A landscape with many peaks, sampled at points; each row gives a point and its height.
A climber steps from a point to whichever of its 2 nearest points has the largest rise for the distance, and stops where none of them is higher. Distance is the straight distance between rows; heights are no part of it.
lelo: [-16   8  43 -37   3   6   9  -6  -7  22 -12  36  -4   5  26 -20  13   4
  41  22  54 -24  43  21 -13 -37  20   9 -47  30 -34  -9  15 -18 -27 -60
 -15   6  -2  -9 -45 -19 -22   1 -23  -2]  height 27.8
Sizu: [ -4   1 -36   0 -12 -33  46 -18  -3 -23 -13 -83  17  -9 -18  20 -31   7
 -19 -40  -2 -24  14   7  14  10 -13  -7  12 -17 -20 -44 -14  27  53 -26
  46  16  23  22  -6   1  44  38 -19 -10]  height 39.9
suvar: [ 22  16  48  41  51  45 -55  18 -27   7   5  41 -25  22  21   6  45  36
  13  13  31  23 -37  27   5 -20  45  -8  16  11  86   3 -11 -12 -37  -8
 -10 -12  27 -10   9 -14  -3 -31  -9   1]  height 65.7
molu: [  5 -37  -8  36  16 -31  -1 -15 -40  30  45  43 -46  25   2   3 -31  32
  -7  27  59 -38  50  12 -21  49  24  11  -2   9 -35 -15  28  53  16 -45
  20 -12  -2   8 -72  10  23  14 -15   9]  height 13.1
lokib: [-53  18   3   9   9   6 -15 -21  20 -32 -25 -49  21 -16 -21  22  29 -24
  -4 -37  -9   9 -45 -32  66  10   0  -4 -12  23  10  -3 -58   5  20   0
 -12  49  30  20  -1  15  19 -16  19 -26]  height 29.4
tatuf: [ 46  41  27 -13 -53  13  23 -29  82 -12 -36 -37   3 -59  13  12  -6   2
 -11 -48  -5 -26   9  30 -17 -33  -9  -5 -58 -20  27 -59  29 -13  -7 -52
 -22 -41   9  16  15  -8 -32   8  27  -8]  height 50.1
Ruzul: [ -9  24 -22 -37 -40 -34  35 -11  32   1   6 -35  20 -11   6  11 -53  -4
 -16 -19  -4 -56  13  10  13 -12 -12  30  47 -44   5 -26  15  -9   4 -38
   2 -35  -9  21  -7  16   4  51 -36 -21]  height 30.9
Mizum: [-45   5 -13 -22 -34 -11  34 -37  36   1  -3 -16  49   2 -15   6 -17 -12
 -16 -25 -13 -71 -37 -20  47 -20  17  15  47  -9 -14  -5 -17 -15  -5  16
 -88  14 -22  32 -40  -1  32   4 -47 -45]  height 23.4
risab: [ -4 -24 -40  19  41  -9 -19  21 -39  11  23  21 -40  26 -36 -17 -53  -2
 -20  28  30  20   4 -20 -26  50  19  -7  -5  -5 -21  17 -26  44  24  23
  34   6 -47  -7  13   9  22   4  -4  23]  height 10.3
Vef: [ 14 -46 -22  38 -21  -9 -22  -7  44 -16  14   3  -1 -33 -22   7 -31  25
 -39  -1   1 -42 -46 -51  65  15  26 -24 -50   8 -12   1  -7  46  -3  52
 -59   7 -14   3   3 -32 -20 -32  42 -39]  height 8.2
dosul: [ 27  11 -22  -5 -12  -9 -24 -10   5  -4  10  18  26   5 -24  14 -24  -3
  13   7   8 -67 -23 -44   7   2  25  21  -6   8 -19   8 -25  23  11 -33
 -67  -5 -50  39 -37  22  37 -17  27 -10]  height 34.1
Lipe: [-73  -6  11   8  39  -4  -6 -26 -57  25 -12  32  13  34 -19 -14  25 -27
  28  -6   2  66  29 -34  11  15 -27  12  13  31 -39  24 -32 -12  23   0
   6  37  27   7 -40  70  35  -8 -42  10]  height 49.4
getap: [ 27  -5 -25  26 -30  -6  58  25 -42  11  30 -21 -21  18  23  -2 -15  -1
 -30   0 -75  33   6  26 -40 -20 -13 -21  97 -50  12  20  37 -11  10  50
  41 -19  -6 -32  26 -24  32  33 -11  35]  height 66.8
guzes: [-36 -32 -14   7  49   4 -32  28 -37  -2 -13  39 -20   8 -45 -24 -19 -11
   1  32  54  28 -29 -59  -1  51  22  -6 -46  31   0  52 -26  27  21   9
  12  40 -43  -1  16  47  -9 -24  23   3]  height 9.7
ravo: [ -5 -16   3  -5 -19 -14   6  17   0  13  50 -10   1  -7  28  24   3  22
  12  19  39 -13  20  31   1  10 -24  14  48 -23  73  -2  78 -18 -29 -25
  28 -34  -3 -14 -25   2 -46   9 -15   3]  height 8.3
ziton: [  1 -32  25 -11   9  12  -8  34  -6  18  16  31 -18   1  15 -33  24  18
  20  39  28  32   1  10 -11  11 -17  -5 -24  26  33  32  33 -19 -45  40
   4  24  -5 -56   6  -7 -66 -23  -2  20]  height 40.2
povaf: [-14 -12  33   6  25  16   5   7 -11 -13  -1 -47   7 -13   0  -1  38  32
   2 -11   0  71  20  25  -3   7 -35   0 -21  26  28 -15  16  -4  -3  -8
  74  30  48 -50  27   4 -39  -7  -6  29]  height 21.0
ser: [ 11 -33 -10  55   5   6  -6 -12   6  13  30  19 -49  -2  16  -3 -13  40
 -27  -4 -16   8  24  17  30  37  12 -16 -36  18 -42 -30 -27  22   6  41
   8   3  48 -30  10 -23   6   1  28  -3]  height 10.7
zanok: [-41 -14  -7  33  20   3 -21   3  31 -13  30 -57 -27 -23  -4  31   4  -3
 -40 -10   9  16 -15 -16  79  56 -38  14  17  -3  61  17   8   3  35   4
  27   5  16   5  35  41 -19 -21  40 -40]  height 60.9
noga: [ 27  26  18  11 -33   9   4 -34  76   5  11 -19 -28 -30  33  10  19  -6
 -27 -18 -29 -22   5  16  32  11  -6   4 -27   1  14 -39  -4 -13  -6  -5
 -38 -26  26   6  11   4 -20 -11  43 -28]  height 58.9
nonob: [-81 -28  23   9   2 -12  16 -30 -21  41   1  23   5  26  13 -14  50   0
  38 -24  16  44  59 -13  34  12 -22  -3 -32  55 -60   5  -8 -22  18 -18
  -4  32  44 -30 -54  44   3  -1 -31   4]  height 47.7
zubat: [  4  12 -30  -1   9 -20  -1 -26 -10  -5  -8 -11  24   6 -19  16  -1  -7
  26 -14  -4 -36  17 -31  -8   6   6  -3 -35  33 -58  -9 -48  17  46 -24
 -32  20 -21  27 -47  26  50  -9  23   7]  height 32.2
Vumub: [  0  -3 -34   5 -43 -18  43 -13  41   0  10 -12  -1  -1   3   1 -34  -4
 -67  -2 -24 -56 -54  -9  39  18  31  -1  51 -26  -5 -16 -13 -24  -1  60
 -71 -15 -18  14   4 -22  29  14 -26 -55]  height 25.1
Dibi: [ 39 -30 -31 -10 -42 -18  24  20  14  16  13  53 -16 -11  -1  -8 -45  25
 -12  25  26 -53 -15  15 -31  -7   8 -21 -28 -32 -19  -7  19  19 -55  27
  -3 -37 -13  -2   0 -62 -22  11  -5  -4]  height 35.2
dala: [  4  18  22 -12   9  25 -23  -4  33  10   6  47 -24  13  14 -21   9 -11
 -16  21   3  -6 -41  11  24   8  14  17  15   9  49  19 -32 -34 -45  21
 -51 -21 -15   3  10   1 -21 -24   5 -35]  height 57.9
kifed: [  9 -12 -19  -9  27 -13   6  11 -21  22   9  53 -39  45 -24 -23 -64 -14
  -9  25  -3  -1  25 -15 -20  37  10  -3  -5 -15 -87  -4 -35  23   5  39
  -9  19 -38 -20 -14   2  42  17 -20  -4]  height 11.1
nep: [-38 -14  13 -57  -3 -25  33  21  -8  27 -19  46  -2  17 -13 -35 -26 -11
  28  26  16   3  44   6 -31 -29 -17 -24 -24 -20 -78   2   7 -23 -32  31
  15  19  -4 -38 -23 -18 -16  11 -64  -1]  height 18.8
nudud: [ 10  -1  -2  29 -19   4 -18  -4  59   2  36 -28 -27 -31  33  23  20 -18
 -25   9 -28  -4  14  -7  48  34 -47  20   3  -4  46  -2  35  -8  24 -14
 -18 -26   5   1  11  40 -32 -25  60 -27]  height 66.5
Vali: [-22  16  43  17  15  26 -47  -3  35   5   9  14 -39 -10   6   5   7 -27
 -18   4  27 -11 -65 -23  74  28  25  22   2  -1  71   6  -7 -11 -29 -24
 -60 -13   3  17  16  26 -25 -36  33 -62]  height 54.0
nalo: [  0 -16 -20 -44 -39 -32  -7  31  -1  -5   3 -24  47 -35 -15  16  22   7
  40  26  16   3 -10  20 -57 -24 -12 -17 -41 -17  39  19  67  -4 -37   2
  37 -38 -32  14  31 -38 -56   0  20  42]  height 5.9
gup: [ 51   8  -6  23 -16  -4 -50  38  14  -1  11  29   0 -13  20  34   5   4
  23   2  19 -45 -36 -10 -13 -22  39   2  -3 -24  75   0  35  10 -28 -26
 -30 -49 -50  20  -6 -18 -12 -23  42   4]  height 53.8
Lin: [ 29  33 -18  25  23  44 -27  26 -25 -32 -16  -2  -2  -9   2 -23  -5 -37
 -40  14 -70  48 -45 -13  -1 -10 -17 -13  58 -30  47  39 -26 -34  -5  67
  14 -25 -11  15  68  36 -18  16  32   4]  height 62.3
Dun: [ 22  -7 -13  12 -21  -5  25 -29  15   3  14  -6 -22   2  26 -15  16   8
 -10 -13 -75  28  24  21  15   4 -13 -17 -11  12 -70 -27 -22  -7  15  75
  -8  18  63 -30  20 -31  11  -5  11   9]  height 11.9
dufiv: [ 24 -49 -19  56  19 -14 -14  16 -26  13  31  20 -50 -13   1  19 -31  37
 -18  28  56 -24  24   7 -25  57  25 -11 -40 -12  -7   0  42  66  29 -24
  49 -18 -26  -6 -24 -15  -4   1  31  15]  height 14.0
Marov: [ 27   3  -5 -26 -21 -17  52  14 -24   5   9 -24 -13  16  -7 -16 -30  -6
 -28  -7 -64  60  37  28 -37  -8 -29 -20  52 -55 -55 -22  26 -18   7  42
  60   3  25 -42  43 -23  20  33 -53  20]  height 59.8
Mobo: [-54  -9 -11 -30   2  -8 -11  26 -12   6  -7  -9 -13   1 -54   5 -73  12
 -14   8  72 -13 -51   1   8  27  49   3 -15 -34  24   4 -24  25 -34 -22
  28   0 -45  24  38  -6  11  40 -48 -23]  height 10.9
Lig: [-50  -4  22  12  31  14 -47  19  16 -15  -6 -16 -25 -18 -27  14  -3 -13
 -23  -5  53   7 -60 -47  85  42   3  13 -28  15  51  27  -3  10  15 -17
 -15  34   4  15  39  37 -23 -31  36 -44]  height 57.5
Bov: [ 35 -24   4  13 -33  -1 -38  15  36  -3  27  -1  17 -44  -5  40 -19   5
  -6   4  34 -55 -26 -25 -17  -4   4   0 -27 -38  39  -2  85  32  -6 -57
 -41 -47 -59  21   6 -13 -41 -26  39  -1]  height 47.6
kiba: [ 17  -2  22  22  24  14 -28 -17 -10  21  28   8 -37  15  21   7  -3  11
  -8  12   3  10  42  12  15  41   0  28 -16  14 -15 -13   6  21  30 -59
   6 -15   0  -9 -10  31  10  -4  29  -3]  height 16.3
lufam: [-25 -25 -16  12   2 -12  -1  15  -6 -18  10 -28  29 -10  16   4  42  -7
  38  12 -11  12 -26 -35  24   5 -30 -16  11  20  50  52  30  -3  -7  61
 -18  34  -8 -10 -31   8 -36 -38  35  11]  height 52.9
vuge: [  39   36    6   24    2   31   10  -22  -45  -24   -7    1   16   33
   17   -9   47  -21   -6  -11 -111   64   -3    1  -19  -38   -1    3
   70   16  -26   18  -28    1   20   35   11   10   37   -4   32  -22
   37   -2    7   21]  height 14.1
gafa: [ 16 -18 -49  -4 -27 -35   7  -9  17 -24   3 -58  50 -39 -29  40 -25   9
  -1 -15  15 -37   7 -20 -13   1 -16  -4 -17 -14 -13 -16  30  35  45 -30
  17  -7 -24  32  -9  -5  16   2  17  13]  height 37.4
kuri: [-46  35  66  22  47  57 -55 -35 -52  17  -3  -4 -21  21  -4  15   7  11
 -13   6  18  42   2   3  36  28  12  41  16  14  12   1 -25  -9  12 -54
  15   7  68  11   7  73  31   2 -14 -12]  height 18.9
Vot: [-27  -2 -11  34  -2  -8  17 -11  37  20  23   8 -25  27   7  26   6  23
 -43 -12  10 -52 -33  22  59  21  44  12  66  -3  27 -36 -29 -15 -10  18
 -61 -17  12   6 -37 -21  45   8 -24 -53]  height 26.9
Dib: [ 21  53   9   6  -5   8 -27   3   0 -38 -20 -34  55 -18  18  36  37 -35
  16  -7 -37  -4   2   2 -28 -17 -58  25  63 -17  59  -1  24 -17   6 -50
  40 -22  21  38  -4  39 -10  13  27   3]  height 47.0
sop: [ 27 -11 -29  45  36 -10  -1 -13 -53 -12   4  -7  10  23   4  14  39  24
  34 -16 -23  21  35  -1 -45  -9  33 -21   5  34 -35  -8  -5  41  45  21
  25  17   3  -9 -35 -30  50   0  16  65]  height 45.1
Simez: [-32  -3  49 -35 -31  13  44 -22  29   7 -56 -16   8 -42 -20 -34  12 -13
  30 -26  16 -24  31  -4   6 -19  -9 -18 -95  45 -60 -20   0  -9 -12 -13
 -22  38  18 -14  -3   1 -41  10   7 -11]  height 24.1
tope: [  0 -23   2 -14  -7   2  15  17  32  -8 -11   1 -20 -24  -9 -35 -20   8
 -19   9  13  19 -26   5  14  25  -8 -16 -51   1  18  -7  -8 -12 -33  50
  11  21  -1 -37  46 -23 -54  -3  -2 -15]  height 44.3
folo: [ 31  20   7   9  14  19 -29 -14  12 -23 -21  29  40  22  49  10 103  -9
  55   5 -35 -10 -17  12 -31 -67   0  -7  38  27  48  20   3 -16 -17  24
 -40   3  20   5 -53 -33  10 -39  18  20]  height 59.2
fosar: [-12  21  14 -26  26  12 -13   4  21 -17 -56 -37   6 -38 -32 -11  -3 -38
 -10 -16   1   2  28 -33  -2  27 -27   9 -75  36 -53  20 -26  -4  60 -47
  17  21 -25  12  48  37   2 -12  59   6]  height 26.7
vorad: [  8  11  -7  15  46  40   1  12 -51 -16   3  30   5  49   5 -27  35 -16
  13  25 -46  57 -27  -5 -17 -30  19 -10  55   4   2  45 -28  -1  -7  78
  -8  22  18 -14  22 -16  30  -8 -24  29]  height 15.2
gumog: [-81  17  26 -15  13   4  12 -15  -4 -21 -52 -64  40 -24 -43   2   9 -31
  19 -50  15   5  -8 -38  52   5 -24   7 -25  19  -6  -3 -40   3  35 -52
   8  54  17  30 -13  56  12  11  -3 -30]  height 28.5
Zivib: [ -7 -34  -5  28  13 -13  -1 -12 -35  44  51  51 -53  47   0 -21 -52  14
 -23  41  11   4  54   4  -6  59 -16  30  12  -4 -63   4   5  41  21   4
   9 -11  -7 -18 -42  44  24   8 -25  -6]  height 12.2
nesu: [ 30  -1   2  -8 -19  19  21  21  17   9  -3   6 -43  -9  11 -22 -38  21
 -44 -20 -16  30  -1  55 -13   1  -5 -27 -24 -25   6 -39 -11 -29 -29  23
  43 -21   6 -33  47 -27 -32  22 -18   9]  height 49.3
Vame: [ 54  21   6  55  34  15 -41  -9 -28 -19  -6   3  13  13  28  23  58  21
  32 -25 -50  20  36  10 -39 -12  21   8  -4  31 -10 -18 -14  15  42 -20
   4 -13   4   0 -12  -3  36 -13  59  49]  height 42.9
posa: [  0 -49  -5  41  27 -10 -13  -7 -11  11  22  -8 -46 -22   1  13 -18   8
 -27  15  47  -7  60  -3   5  72 -28   7 -41  16 -26  19  53  46  71 -40
  42   1 -12   1 -17  31 -21 -13  49  -1]  height 15.0
nezo: [ 34  10   1 -10  -9  24  15  11  11 -14 -18 -18 -18 -10  11 -35  -7 -25
 -38 -10 -64  62 -35  15  -8 -13 -20 -15  20 -24  35   1 -29 -40 -23  67
  18 -15  -2 -14  71  -3 -34   0   1   2]  height 56.2
gat: [ 68  45 -10  -4   0  -1  -7 -16  -2   7 -31  32  -8  23  16   0  -6  14
   2 -32 -43 -18  14  38 -46 -38  33   8  -5  -5 -43 -30 -62  -8  27 -13
 -18 -20  -8  13   0 -24  71  32  14  31]  height 49.1
zasud: [-57   5  16 -35  -1   1  25 -13  13 -16 -63 -63  40 -46 -72  -5 -21 -28
  17 -47  19 -17  16 -33   9 -12 -12 -17 -63  26 -61  -4 -34  12  43 -48
  22  42 -27  16  21  32  15  12  10  -6]  height 27.7
nef: [-40 -23  19 -21  -8 -17  41  -1  12  -8  -7 -35   7 -24   2 -12  14  13
  12 -19  25  24  38   7  17  12 -38 -12 -48  38 -26 -31  14 -13   5  -7
  34  40  46 -29 -12  15 -29   4 -11   2]  height 22.3
rek: [ 24  15   7   7  17  15 -55  29 -22  16  14  53  -7  21  14  27  17  14
  29  27  49 -21 -29  27 -25 -18  38   8  39 -20  78  23  23  -9 -35 -31
  -3 -43 -20  27 -11 -14  12  -6   3  12]  height 59.5
doz: [ 16  22   3 -53  29  16 -12  28 -29 -14 -29  36   7  19 -16 -46  15 -36
  20  20 -20  60 -15   2 -57 -32  -4 -12  15  -5 -18  25 -27 -27 -36  56
  13  22  -6 -20  41 -25  -8  -7 -32  37]  height 16.4
kudi: [  1   1 -40 -12   0 -36   4  -2 -50 -21  -9 -14  44  27  -5  30  45  -5
  49  -5   5  -5   5  -1 -63 -38  16  -6  34   8   2   6  10  25  15 -20
  31   3   1  33 -35 -37  47   8 -12  47]  height 47.1
mip: [ 35  -5  18 -15  -5   7   2   9   4  24  14  63 -38  16  27 -22 -14  18
   5  29  23 -22  15  39 -24  -4  14   9 -22   3 -19   6  -1  -9 -43 -16
  -8 -21 -21 -19 -12 -30 -12   4 -21  -4]  height 30.8
fum: [  3  38  41 -51 -38  10  12 -28  54 -15 -37 -44  38 -65 -17  -3 -10 -16
  21 -33  22 -38  20 -12 -20 -36  -1  13 -52   2 -11 -17  26   5  -8 -84
 -46  -9 -13  20   3  11 -35   8  13   2]  height 43.0
bope: [-24 -41  35   9  24  24 -25  11 -29  40  36  38 -32  18  30 -11  30   0
  18  52  40  32  11  -6  15  34 -18  22  -4  36  37  48  52 -11 -26 -21
 -13  24   8 -40 -14  40 -59 -39  22   4]  height 42.2
lagu: [ -3   6  17 -36 -39  -3  -5 -20  37   4  10   7  39 -33 -22   7 -44 -11
   7  -4  30 -71  -8 -39  -6 -18   9  16 -20  -7 -30  11  30  25 -20 -64
 -73  -9 -48  34 -36  15 -14   0   3 -15]  height 37.5
kiz: [ -6 -49  -5  18 -21 -12   9  -7  32   0  21  16  12 -37 -21   9 -14  23
  -8   5  44 -48 -11 -46  40  27 -13 -20 -66  26 -37   2  33  41   1   5
 -45  17   5   3 -39 -10 -26 -34  43 -25]  height 7.1
lenor: [-53  10  62  15  40  30 -20  -3 -16 -11  -4 -24   0   8  -4   7  39  19
   4  -4  34  56 -18   8  35  13  -8  12  10  29  55  -6 -11 -16 -24 -29
  29  33  74 -15  14  40  -6  -7 -20  -6]  height 19.8
Boli: [  8   5 -39 -10 -61 -41  23 -12  50   3  18 -42  38 -42 -26  29 -76  24
 -31 -21   9 -76  15  -3   2   2 -14   2   5 -51 -27 -32  52  27  18 -47
  -4 -36  -9  42   7  -4   9  40  -2 -12]  height 34.2
sud: [ 28  28 -12 -58 -15 -30  14   5  -8  12 -18  20  18  13  18  -5  26   7
  28   3 -19   2  41  60 -75 -69   3  -2  -4  -9 -39 -15   2 -16 -12 -27
  27 -31   3   8   8 -49  24  36 -31  39]  height 3.5
sizo: [ 25 -41 -32  64 -10  -8  -3   5  43  -2  24  10 -55 -30  10   8 -29  35
 -58   9  -4 -26  -9  -5  63  39   7 -18 -43 -14  -5 -13 -10  35   1  41
  -9 -20  12  -6  23 -19 -22  -7  53 -44]  height 9.3
gepo: [ 49  40  30  29  48  51 -65  21 -45 -14 -24  36  -7  16   9  14  34  32
  11 -13   2  38 -18  32 -32 -35  50  -7  -3   6  44  -7 -42  -3 -19 -15
  22 -25  15  11  22 -12  25   5  11  38]  height 60.3
voka: [-52 -27  42 -25  -6  -4  51  -8 -15  35 -47  31   5 -19 -12 -33   6  -1
  43  -7  63 -29  52 -24  -6  -9  14 -37 -90  46 -75  -4  20 -11  -5 -52
   3  27   2 -35 -41   0 -33  19 -29   0]  height 25.7
Vafo: [  8  -5 -11  -3   0  18  22  15   8  -3 -11  23 -45  34  -1 -40 -32 -25
 -37  16 -24  25 -52   7   8  -6  45 -24   8 -17   1   2 -58 -23 -38 105
 -35  12 -19 -25  57 -42  15   3 -41 -12]  height 13.0
Kuni: [ 48 -38 -31  17 -37 -10  16  20  36   4  29  12  -9 -46   1  12 -56  30
 -34  14  22 -59  -8  -5   3  22 -17  -9 -28 -44  10  -7  56  32 -19 -12
   5 -43 -22   6   4 -24 -39   2  31 -15]  height 40.8
lol: [-72 -29  38  22  17  14 -10 -27 -16  45  42  26 -28  41  21   5  29  20
   9  13  36  33  33  -2  50  25   2  22   9  39   8  13   9 -12 -11 -24
 -17  27  47 -23 -41  40  -1 -28 -26 -12]  height 45.2
rom: [  1  31  -4 -14  13  -2   1  -3 -28 -32 -18 -30  37   7  -9   6   4 -20
   0  -4 -13  16 -15  -6 -15  -3 -27   9  55  -8  18  -3 -27 -11  11 -20
  49  11  19  26   4  22  11  20 -18   3]  height 43.9
pivo: [  0  11 -37   9  11   7 -15  13 -26 -35  -6 -25  26  -4  -6 -11   7 -40
   1  21 -48  16 -50 -42  20   4 -10 -11  43 -10  38  50 -12  -3   8  67
 -15  18 -20  16  30  12 -14 -12  30  -1]  height 56.9
levul: [-54 -13  -4 -40 -35 -17  49 -16  27  15   3   7  44   0  -9 -11 -30  -5
  21  -5  20 -50   5 -15  32 -33 -17   7   4  -4 -30   0  15 -14 -15   5
 -52  21 -19   9 -55   2  -8   6 -66 -39]  height 22.0
zod: [ 74  53  10  13   4   7 -22 -21  23 -17 -36  -2  14   0  28  22  47   2
  16 -48 -41 -11  13  30 -35 -41  23   6 -23  21   2 -46 -37  -9  13 -46
 -13 -18  17  18 -12 -13  31  -3  33  24]  height 44.4
led: [-26  14 -12 -42 -10  14   6  30  10   3 -27  14 -18  12 -37 -20 -61 -17
 -15  11  25 -10 -73   9  -9  -3  48  -9   8 -38  12   1 -54 -10 -54  46
  -3   3 -52   2  55 -33  10  27 -59 -18]  height 11.8
puvi: [ -5   5 -20  14  11 -16  17  -2   3 -47 -18 -89  22 -23 -17  33  -1  -4
 -32 -43 -14  27 -16   5  20  13 -31 -12  25 -11  36 -22 -16  16  45 -16
  71  20  20  14  27   3   7  14  -1 -14]  height 41.8
kep: [  6  23  48  20  42  66 -68 -23 -41  41   5  35 -41  23  21  -1  -6 -10
 -12  30   8  32   8   1  27  36  21  46  -1  11  -1  16 -20  -7  -3 -65
 -21 -15  23  -3  28  44   6 -11  29 -13]  height 17.7
kunav: [-71 -10  15 -18  14 -15   8  21 -18  18  16  -9 -28  22 -13 -15 -75   6
  -9  23  71   5  -4  15  22  38  20  25  29 -33  34  -2  -5   1 -26 -35
  49  -7  -5  -2  16  38  -9  38 -81 -27]  height 10.2
Zan: [ 24  23  30 -19  14  25 -17 -16  24 -11 -27  31   9  13  29 -25  61  -7
  25  -3  -7  18 -22  30 -11 -43  11   0  -6  28  37   2 -33 -34 -28  20
 -29   0  24  -5  -8 -33  -8 -31  -1   5]  height 65.0
Buvem: [ 46   2 -11  -6 -11  -7  27 -20   0  -4   7   5   6  32  32 -13  39  -6
   8  -1 -76  12  11  26 -22 -36 -15   1  48   4 -29   0  -9 -19  16  43
 -12   9  24 -15  -8 -27  31  -1  -8  17]  height 13.2
Tefe: [ 35   0  -9 -61 -40 -29   8  16   9  14  -3  21  15 -21  10 -13   8   7
  26  25   9  -7  33  40 -71 -36 -13 -13 -53 -14 -19 -13  35 -18 -37  -7
  36 -47 -14   3  23 -43 -33  18  -1  34]  height 4.7
sosor: [  3   3 -22 -77   1 -34   3  29 -29   6 -19  32  13  16 -30 -27   3 -29
  38  34   4  23  22 -11 -73 -33  -6 -30 -20 -14 -59  30   8 -20 -28  43
  13   5 -35 -20  15 -40   0  -8 -21  34]  height 17.6
Mefo: [  1 -10 -10 -30 -49 -33   4  10  32 -11  23 -34  51 -28  -1  37  23  22
  17 -10  18 -26 -17  15 -20 -31 -16  -2   9 -31  64 -16  78  -2 -30 -20
   1 -35  -2  23 -10 -37 -43   0 -11  14]  height 7.0
baro: [ -5   6 -25  10 -18 -39  25   2  12  21  37   2   2  25  13  26 -19  22
 -28  -4  18 -61  -2  17  23   6  13  26 102 -25  37 -24  17 -15  14 -20
 -23 -35  -6  22 -50   8  40  30 -26 -24]  height 28.4
vog: [ 28  32 -20  12 -30 -15 -10  -8  22 -44 -10 -46  74 -23  15  39  40 -35
  26 -27 -53 -34 -31 -32 -24 -29 -34  18  61 -21  49   8  45   1  21  -6
 -25  -6 -12  38 -23   6  -5 -24  33   5]  height 50.8
Vemot: [  1  19 -13  11  24   5 -15 -20 -25 -24 -12  -3  17  28   6   9  46 -18
  20 -15 -38  16 -22 -23  16  -9  17  -2  12  34 -19   1 -74   1  22  19
 -25  39  18  27 -17   3  38 -12  16   4]  height 30.6
bisit: [ 54  21 -15  22  22  31 -17  10 -15   9 -14  53 -26  36  15 -11   5  29
 -21 -21 -28  16 -17  40 -22 -39  56  -6  18   1   4 -20 -57 -11  -5  20
 -11 -20  -1  -8  19 -41  47  15  -1  30]  height 54.4
Sez: [-10 -22 -17  -7   2 -15  12   8 -21 -15  15 -20  28  15  15  22  51  21
  47   3  20   9  -5  14 -18 -25  -9 -19  28  17  45   9  33   3 -18  22
  18  24   3  -9 -49 -33 -12  -9 -24  23]  height 49.5
zibot: [ 19  29 -11  -4 -18  -2   6 -26  -4 -36 -23 -11  65  10  26   5  75 -52
  37   0 -72  -4 -28 -32 -16 -50 -29  -5  53  21  13  40  -1 -19  10  34
 -39  32  14  35 -37 -11   1 -39  16   4]  height 54.7
fuvik: [ 32   2 -18   1   6   3 -15  21  34 -20 -21 -38   4 -48 -32  11 -31  -9
 -38 -12   6  -9   1 -20   3  20 -20  -2 -71   0  -9  25 -17   9  46 -10
  33  -8 -50  13  60   4 -19 -10  51  -5]  height 25.2
Madut: [ 43  17 -37  19 -37 -19  31  22 -23 -19  -3 -26  19  -1  45   9  12 -27
  13  -1 -81  -9  -9   4 -44 -32 -12 -17  75 -36  32  42  35 -16  11  34
   5 -22 -28   5   4 -28  13  18  22  36]  height 75.1
Fupa: [-36  -9  11  -8   8  -7  15   6  -9   7  36 -18  -4  17   8   1 -19  22
  -3   3  41   1  23  27  19  17 -13  17  36  -6  30 -16  17 -12 -12 -26
  36   0  20 -16 -21  24  -7  20 -52  -8]  height 9.4
solat: [-50  -9  17   4  43   9   2 -11 -39  26  -5  16 -18  32 -31 -23 -15  11
  -1   2  -5  74  49  -1  -7  41 -10  26  -7  19 -69  -7 -13  14  36  10
  41  20  14 -38   1  52  29   2 -29  18]  height 51.2
luman: [ -5   7  12 -12  18  22  20  14 -30  22   4  -6 -21  19 -27 -18 -43  19
 -24  -2 -28  79  40  22 -15  18 -30  22  25 -35 -40 -27   8   2   3  15
  67 -22   5 -51  45  19  16  22 -48  17]  height 54.5
zesuv: [-67 -17  19 -37 -19 -28  57   8   4  41   0  26  12   8   1 -24 -37 -10
  46   8  36 -36  75  -8   2 -26 -21  -8 -10 -14 -66  -8  22 -21  -2  -6
  12   6  12 -12 -64  11 -20  25 -76 -33]  height 20.3
Komam: [ 17  -7 -22   9   3  11  14   0  -9 -23   5  13 -29  40  14 -48  28 -36
 -12  17 -69  42 -27 -19  12 -25  36 -22  29   2 -17  32 -41 -20 -11 111
 -44  22   0 -20  47 -33  14 -22  -2   9]  height 14.2

For each start below, name the point where the climber stops.
Vumub: Zan
bope: Madut
kifed: suvar
fosar: nudud
fuvik: Zan
voka: suvar
Vame: Lin
